Points on a hilly landscape, in no order, each with its height.
From any point a ball rolls to the lowest of the 2 points nearest to it. It stops when none of these is lower. Distance is the straight distance between rows; heights are no part of it.
(189): [-13 -25  10   6  -2  13  21  18 -21  11 -14   4 -13   4  17  -7  22  32
 -15   8  15   8  -2  -3  14  -5]  h=57.9
(276): [ -1  -1   0 -29   5  -8  -5  -5  21 -16  -8  19  28 -18  36 -18  -9  -1
   7 -12 -11  -2  -6   6  10   2]  h=39.1
(145): [-11 -11  27  16  -8   6  21   3 -13 -12 -17 -34 -12 -13 -11   2  23  -9
  -9 -31  19 -10 -14  -4 -26  -7]  h=46.9
(807): [-22  11 -12  10  -7   9  13 -20  14 -16 -10 -11  -5 -11   5   9  33 -15
 -21   9  18  -7 -11  -5  13 -13]  h=19.5
(989): [ 17  -8   2 -16  12  -8  -8  21 -13   4  -7  46  16  13  -4 -15 -16  10
  -9  -8  -1  17  21  15  25   2]  h=41.8
(504): [-10  12  13   5 -11 -14  27 -10 -30  13  -8 -20  11 -18  15 -17  24   4
  24  -6   0  -5 -12 -16 -28 -12]  h=46.7
(886): [-10   9  22   2  -2   8  12  18 -20  -1 -16  -6  -7 -12 -11  10  13   5
 -27  -4  11   0  12 -30  10 -13]  h=35.1
(49): [  7  14  -1 -19  -7  -8 -13   3   2 -25  13  -1   9  29 -19  17 -33 -10
 -27  -5 -15   1 -13  23   4  12]  h=68.5
(365): [ 16 -28 -26  -9  14  -5   8  15  13  10  -5  -7 -10  18 -11  -4 -23   0
  22 -15  27   3   8  25 -17   8]  h=53.1
(855): [-20   6  -8  13   3  11  30  -8 -13   1 -25   1 -18 -18   7  -1  25  -8
  29   3  35 -11  23 -18 -23  -7]  h=44.2
(878): [-14 -22 -13  -8  -4  -2  34   1   6   1   1   1  10  15   6   8  10   8
   3   3  25  -2 -11  13   3 -19]  h=26.9
(470): [ -9 -10 -16 -14  14 -14   2  23 -11   9  19   6   8   6  13 -21   9  22
 -13 -15  -8  -4  14 -16  14 -20]  h=61.0
(928): [  0 -20 -12 -11   0  -7  17   6  22   3  29 -16  -2  15 -24   8 -22  -6
   1   9  -4  -7  -2  11 -12 -28]  h=56.9
(797): [ 10   7 -11  -8  10 -15 -14  12 -17  17  16  25  11   9  -7 -16 -13  -2
 -26 -25   3   6  26  13  27  -4]  h=38.7
(13): [ 10  22  16 -18 -14  -3 -29   4 -17 -14 -15   0  16  -5 -11 -18  -9 -18
 -12 -21 -25   8  -1 -10   5  21]  h=32.4
(361): [ 23  10  12  11   8   9 -31  -3  10  -5  -4  -2 -16  -3  -5 -12 -33  -6
  -7  11 -25   2   9  21 -10  14]  h=17.6
(90): [ -6   8  21  26   4  13   5  -1 -15  10   0   1  -9 -14   2  21  14   8
  12  15   3 -11  33 -34  -5  -8]  h=33.3
(640): [ -1   3  20  -5  17  -5  23  -3  -5  15  -5  23   0 -40   9  -5   7  -5
  48  -9  17   9 -12 -10 -18  12]  h=37.2
(9): [  9  19 -20 -13  13  -3 -13  -4  20 -22   6  24  14 -15  -4 -18  -4 -15
  27  -1 -20   2 -23  14  -8  10]  h=30.4
(847): [  9  17 -33   6  10   2 -22  -5  10 -12   6  11  -8   0 -16 -11   8 -13
  32   6 -13   4 -21   9 -17  20]  h=24.3
(840): [-11  -4   6 -10   0 -11  29  -4 -10  13  -9  -9   3 -29   4 -21  23 -11
  41 -17  16   2 -15 -18 -28   0]  h=42.9
(434): [  5  12  18   9  -3   5  -6  15 -25   5  -6 -14 -22   9  -3  -1 -15  23
 -16   0 -10  -2   8  -4 -12   7]  h=45.7
(845): [  1  11  15  -8 -32  -9  -3 -10   0  -5  13 -16   3   0  -4 -17  -1 -10
 -36   2 -24  -1 -26  10   0  13]  h=40.8
(260): [  9  20   1  -4  -3  -7   0  -3  10   5   2   7   8 -13 -15 -14 -13  -7
   4  10 -14   0   7   0  -4 -21]  h=57.7
(564): [  0   7 -28  19  14  -8 -22  -4 -16  13  27  -3   5  14  14 -11   7   9
 -13 -19   0 -11  10  19   5 -11]  h=31.6
(265): [ -7  -1  16   5   6   4  12  -3  15 -22  -5 -18 -16 -28 -22  -8  21 -21
 -13 -23   8  -4 -36   7 -16   1]  h=49.6
(697): [-12  -4  19  18 -15  11   3  -1 -21  -5  -7 -42 -13   9  -3  28  19   1
 -19  -9   9  -9  -5 -21  -9   6]  h=43.3
(93): [-10 -22 -16 -12  -2   0  18  -3  15  -4  -5  20  12  14  20   4  -1  13
 -15  15  12   7   4  17  34 -11]  h=31.3
(426): [  0 -30  19  -5  -4  12   4   7  15  -9  -8 -17  -7  16  15  12 -26  19
 -12  30 -18   2   3   7   7  -4]  h=57.4
(245): [ -4 -23   6  10  19  10   8  12  -4   9 -17  14  -4  -9  27 -15  14  22
   2   0  14  -2  18  -3   7 -20]  h=56.5
(786): [ -5  -4   5  11  -3  -9  13   0 -16  11  16 -21  21  -7   7  -3  16   3
  27  -3  -9 -12  -6 -12 -29 -31]  h=49.8
(516): [  9  14  17  -6 -34  -3 -19 -15 -13  -4 -10 -22  28  -6   2 -15   7 -18
 -32   1 -29   2   0 -11  16  10]  h=37.4
(570): [ -4  11  22   3  10  17   3   9   9  -3  -7  16 -37 -18 -12   5  -5   3
 -24  17   2   6   3  -8  10  11]  h=35.0
(849): [ -8  16  10  10  -1  13  -5  -6  -1 -15 -12  11   4 -20   3  -1  25  -7
 -32   4  -2   4 -10  -3  23  -8]  h=25.3
(310): [ 17  19   1   0  -4  -2 -32  -7 -11   0   4   1   4   2   2 -24 -19 -11
  -9  -9 -23  -1   4  21  -5  18]  h=25.7
(42): [ 17  -7  15  13   3   2  -4 -12  15  27   4  20   0  -8  -9   7 -21  -5
   6  11  13   9  23  19  12  -4]  h=27.9
(237): [  5   9   8   9  18  -2  -4 -13   1  20   9  27  -2 -30   6   3   2  -7
  36 -12  12   8   0  -1   0  19]  h=30.1
(876): [ -5  22  15   8 -25  -2 -11 -17  -6  -5   6 -26  -9  -3 -12  13  13 -15
 -21   5 -15   1 -26 -14   0  24]  h=43.7
(526): [ -9  -3   1   7  -4   6  12 -16  22 -19  -1 -22 -19  10   0  19  -7 -10
  -6  15  10 -12 -19  18 -17   2]  h=53.8
(459): [ -8 -15 -10 -14   9  -3  -1  16   6  13  36   3 -14   0   9  -5   0  20
   0   4 -14  -3   4 -16   8   5]  h=62.5
(972): [ -7   5   5 -28  10  -4   7  18   8 -29  11   0 -11  14  -9  19 -32  11
 -26  -7 -10  -2  -5   1   8   2]  h=67.2
(912): [ -3   2  16  -2 -10 -11  10  11 -25  16  12 -29  -1  13  -1   8 -17  18
 -31 -14  -1  -9  20  -4   1 -16]  h=48.9
(415): [  2  11 -22 -21 -15  -8 -13 -15   6   6 -15  25  17  -6   4  -9  13 -18
  34   2   2  16  -3 -12  16  31]  h=47.7
(922): [-19   9  21  14  -7  10  17   5 -27  -1   3 -18 -12  -8   1  26  25   3
  -1  -4  15 -13   7 -36 -16   2]  h=39.4
(773): [ -1   0 -10 -24   5  -1   4   3  31 -26  -3  11   7   1  -5  11 -12 -10
  13   5  -3  -1 -19   2  -4   1]  h=36.2
(861): [  9  -7   3 -17   3 -14 -14   3  11   1  23  -5  14   3  -3   7 -24  -9
   7 -28  -5  -1  -8   6  -7  12]  h=44.1
(478): [  0 -29  14  -9   4  14   0  10  20  -3   6   4 -13  -4  26 -16 -15  23
 -13  22 -22   4  -9  13   7   8]  h=59.1
(21): [  0 -18  12  19  15  16   4   3   0  17  -5   1 -19 -11   0  15  -2  -3
  18  -3  26  -5  31  -7  -7  -2]  h=25.2
(785): [-12  -9  -8   7  12   5 -11   4   7   0  39 -15 -10   0   7  17  10   3
   5  -8  -7 -18  -1 -20  -6  -1]  h=64.0
(784): [  3   3 -15  19  -8   0  -8 -13  -7   3  -5 -14   6  10  -7   7  11  -9
  14  -3   7  -2  -7  10 -11  -6]  h=36.4
(582): [ -9  29 -36   1  12  -2  -5  -2  -8 -17  -9  17  -4  14  -7  14  17  -4
   3 -11  20  -3  -8   0   4   7]  h=41.2
(594): [  2  10 -40 -19   5 -13 -10   3  -1   2  -3  26   3  16  -9   0   7  -4
  27 -11  14   9  -4  -9   4  24]  h=44.8
(544): [ 15  -3 -17 -16 -17 -18 -12   5 -25  21 -12  21  20  32   6 -19  -5  12
  17   6  -4  16  14  -1   7  18]  h=49.3
(395): [  2  14 -35  18  13   6  -6  -5   2  -5   6  -3 -15   8 -23   1  12 -10
  36   5   4  -8  -9   3 -30  -3]  h=30.8
(330): [-13   7  26   1  -7  10   7   2   1   1  -2   0 -16 -11 -11  18   6  -2
 -41   9   6   6  -4 -13  24   7]  h=30.7
(859): [  2 -29  -9   9  -7   5  -9  -2   7  10   6  11  26   5  17  -5  29  12
  23  23 -15   6 -11 -10  11  -5]  h=52.7
(932): [  2 -20  12   2  -8   7  11  -1  15 -18 -13 -31  -8  23  -1  13 -24   6
  -7  25 -10  -4 -11  18 -21 -13]  h=55.7
(126): [  3 -17  19  16  -1   6   4  11   0   4  19 -13   9  -8 -16   4   9  -1
  22   9 -17  -4 -19  -9 -25 -22]  h=52.6
(343): [  1  -2  13 -27  -4  -9  -6  -4  24 -15   3  -6  14 -11  16  -5 -22  -7
  -8 -17 -13  -6  -9   5  -1   6]  h=40.7
(324): [ -1  14  -4 -12   4 -21   9   9 -10  15   9  10   9 -10  -2 -20  -2   5
  -2 -12  -4  -2   9 -13  -5 -21]  h=59.5
(505): [ 14 -26  -8  -7 -13  -6 -12   7 -10  21 -20   5  21  28  17 -11  -1  26
  20  15 -11  13  25 -11  14   2]  h=51.4
(494): [-14   9 -11  -3   6   3  26   3   4  -4 -11  -6 -24 -13   6 -10   4   3
  12  -1  20 -16  11 -10 -24  -7]  h=47.6
(243): [  4 -38  14  23   9  15   0   6   6  13   0  20   3  -1  16  -1  21  27
  12  28  -4   7   9  -6  16 -13]  h=54.8
(199): [  0  -6 -12  -1 -20   2 -15 -15   5   8   0   5  23  -7  10 -11  30 -10
  36  16 -20  11 -20 -17   8  17]  h=50.5
(468): [  4   2 -32  -3   6 -11 -17   5  -2   6  25   2   4  22 -15  -9  -5  -4
 -21 -18  -2  -2   9  14  14 -10]  h=35.3
(846): [  2   3   6   0   2   9 -10  22 -23 -11 -18   5 -20  27  -4   5 -16  29
 -27   8 -11  11  15  -1  16  12]  h=42.5
(166): [  3   0   5   3  28  15  -5  29   1 -13 -10  23 -29   0 -17  -3  -7  20
 -19  10  -7   4  19  -9  12  -7]  h=38.9
(432): [ 16 -12   4 -18 -12  -4   2  13 -16   8 -13  26  10  26  -4 -15 -25   9
 -19   4   2  21   8  32  22  13]  h=44.3
(221): [  2  10 -37  -7  14   1 -29  -8  26 -18  -1  -1 -14  -4 -13 -19   3 -33
 -17 -13  -1   0  -2  10   8  15]  h=34.5
(602): [  6 -25 -29 -15   7 -11  20  15  14   0  12  -7   4  23 -19  -2 -20   2
  18  -7  10  -2  -8  23 -20 -16]  h=55.0
(7): [ 10  13  11  -3 -22 -10  10  -6   1  12  -2 -17   3 -11 -24 -16 -14 -13
  14   7 -12   2 -10   5 -24 -10]  h=55.8
(61): [  8 -17 -15 -22 -12 -11  -8   6 -13  11   0   7   3  34   6   1 -21  12
   1  -8   4  14   4  14  17  31]  h=47.0
(209): [-10  27   8   1 -12  -1  -3 -16   6  -4  17 -12  -6 -17 -20  24  10 -23
  13   2  -8  -2 -20 -23  -8  17]  h=46.8
(467): [ -1  10 -19  -2   7   6 -13  -9  22 -12  -4  -1 -24 -16  -3 -17  10 -18
   1  -2   0   2 -17   2  -3  28]  h=30.6
(447): [ -8  10  -9  24 -13   8  15 -18 -19   0 -31 -16  -5   3   9   4  24   1
  14   4  26  -5  -1   7 -17  -7]  h=40.1
(202): [  2  -2  20  29   0  15  -8 -10   0  -3  -7 -16   2   8  -4  38  -4  -2
 -18  20   1  -3  21  -5  12 -17]  h=24.4
(390): [ -5 -15  -8 -25  -1  -4   6   1  24  -1   1  31  20  -2  29 -11  -1  15
  -3  18  -8   2  10  -5  30  -6]  h=34.9
(492): [ 10   1  13  17   4  16 -30 -11  16 -23 -18 -12  -2   9   3  14 -15 -10
 -17  23 -22   2   4   7   4  -3]  h=27.0
(158): [ -4 -17  13  23   6  20   2  -5   6   5 -10  -7 -11   0  -7  31   1  -9
  -9   5  30  -1  24  -2  11 -11]  h=18.0
(728): [ -7 -13   9   2   0   1   6 -16  35 -26   5 -20  -5  -8 -16  13   8 -31
 -12  -5   5  -1 -42  15 -10   5]  h=51.7
(848): [  2  17  14  16 -13  -9  12 -18 -23  18   1 -13  31  -8  32   6   6  20
  -3  14  -9 -12  13 -10   3 -23]  h=20.9
(874): [-14  31 -20  -7   0  -2   8  -1   1 -11   6   9 -11  -4 -24  17  18 -13
  12  -3  12  -4 -14 -23  -5   8]  h=44.7
(609): [  2  25  15   7  -9 -11   7 -25 -13  15  -5   7  21 -13  27   3  -8   5
  -7  -1   9  -2  11  11  10  -8]  h=14.1
(559): [ 10  -1 -17  -8   6   2  19   6  12  -2 -30 -10 -26   2  -5 -12 -15   0
  23  -3  26  -2   3  13 -30  13]  h=50.6
(780): [  4  15  -4  31   2  -8 -11  -7 -37  15   8   0  21   7  19   0  21  16
  -7  -3  -5  -6   8   1   6 -21]  h=26.6
(723): [ 12 -15  23  14   3  13  -9 -16  16  19  -9  17   7 -32  -1  -3  -5 -18
  18   0  11  18   0  17  12   8]  h=21.0
(182): [ 14   4   6  14  -2  -6 -12 -19  -2  24   2  11  18   5   7  14 -22  -1
  -9  -1  11   4  36  18  23 -11]  h=22.1
(213): [ 10   9 -17 -17   3 -25  -4   1  -6   3  35  11  22  18   9  -4 -24   6
   9 -19 -13  -6 -14  23 -12   6]  h=47.4
(124): [-15 -10   1  -6  26  11  -4  26   6 -26  22  -6 -20   7 -13  27  -2   6
 -14  -9  -8 -11  -2 -22   1  -5]  h=65.6

Two balls start at each pair of points below. Name the first point that both come to, or write -.
(544), (861) | -
(126), (243) | -
(49), (213) | -

Where does a ball stop that starts at each point below?
(602) | (847)
(478) | (158)
(505) | (609)
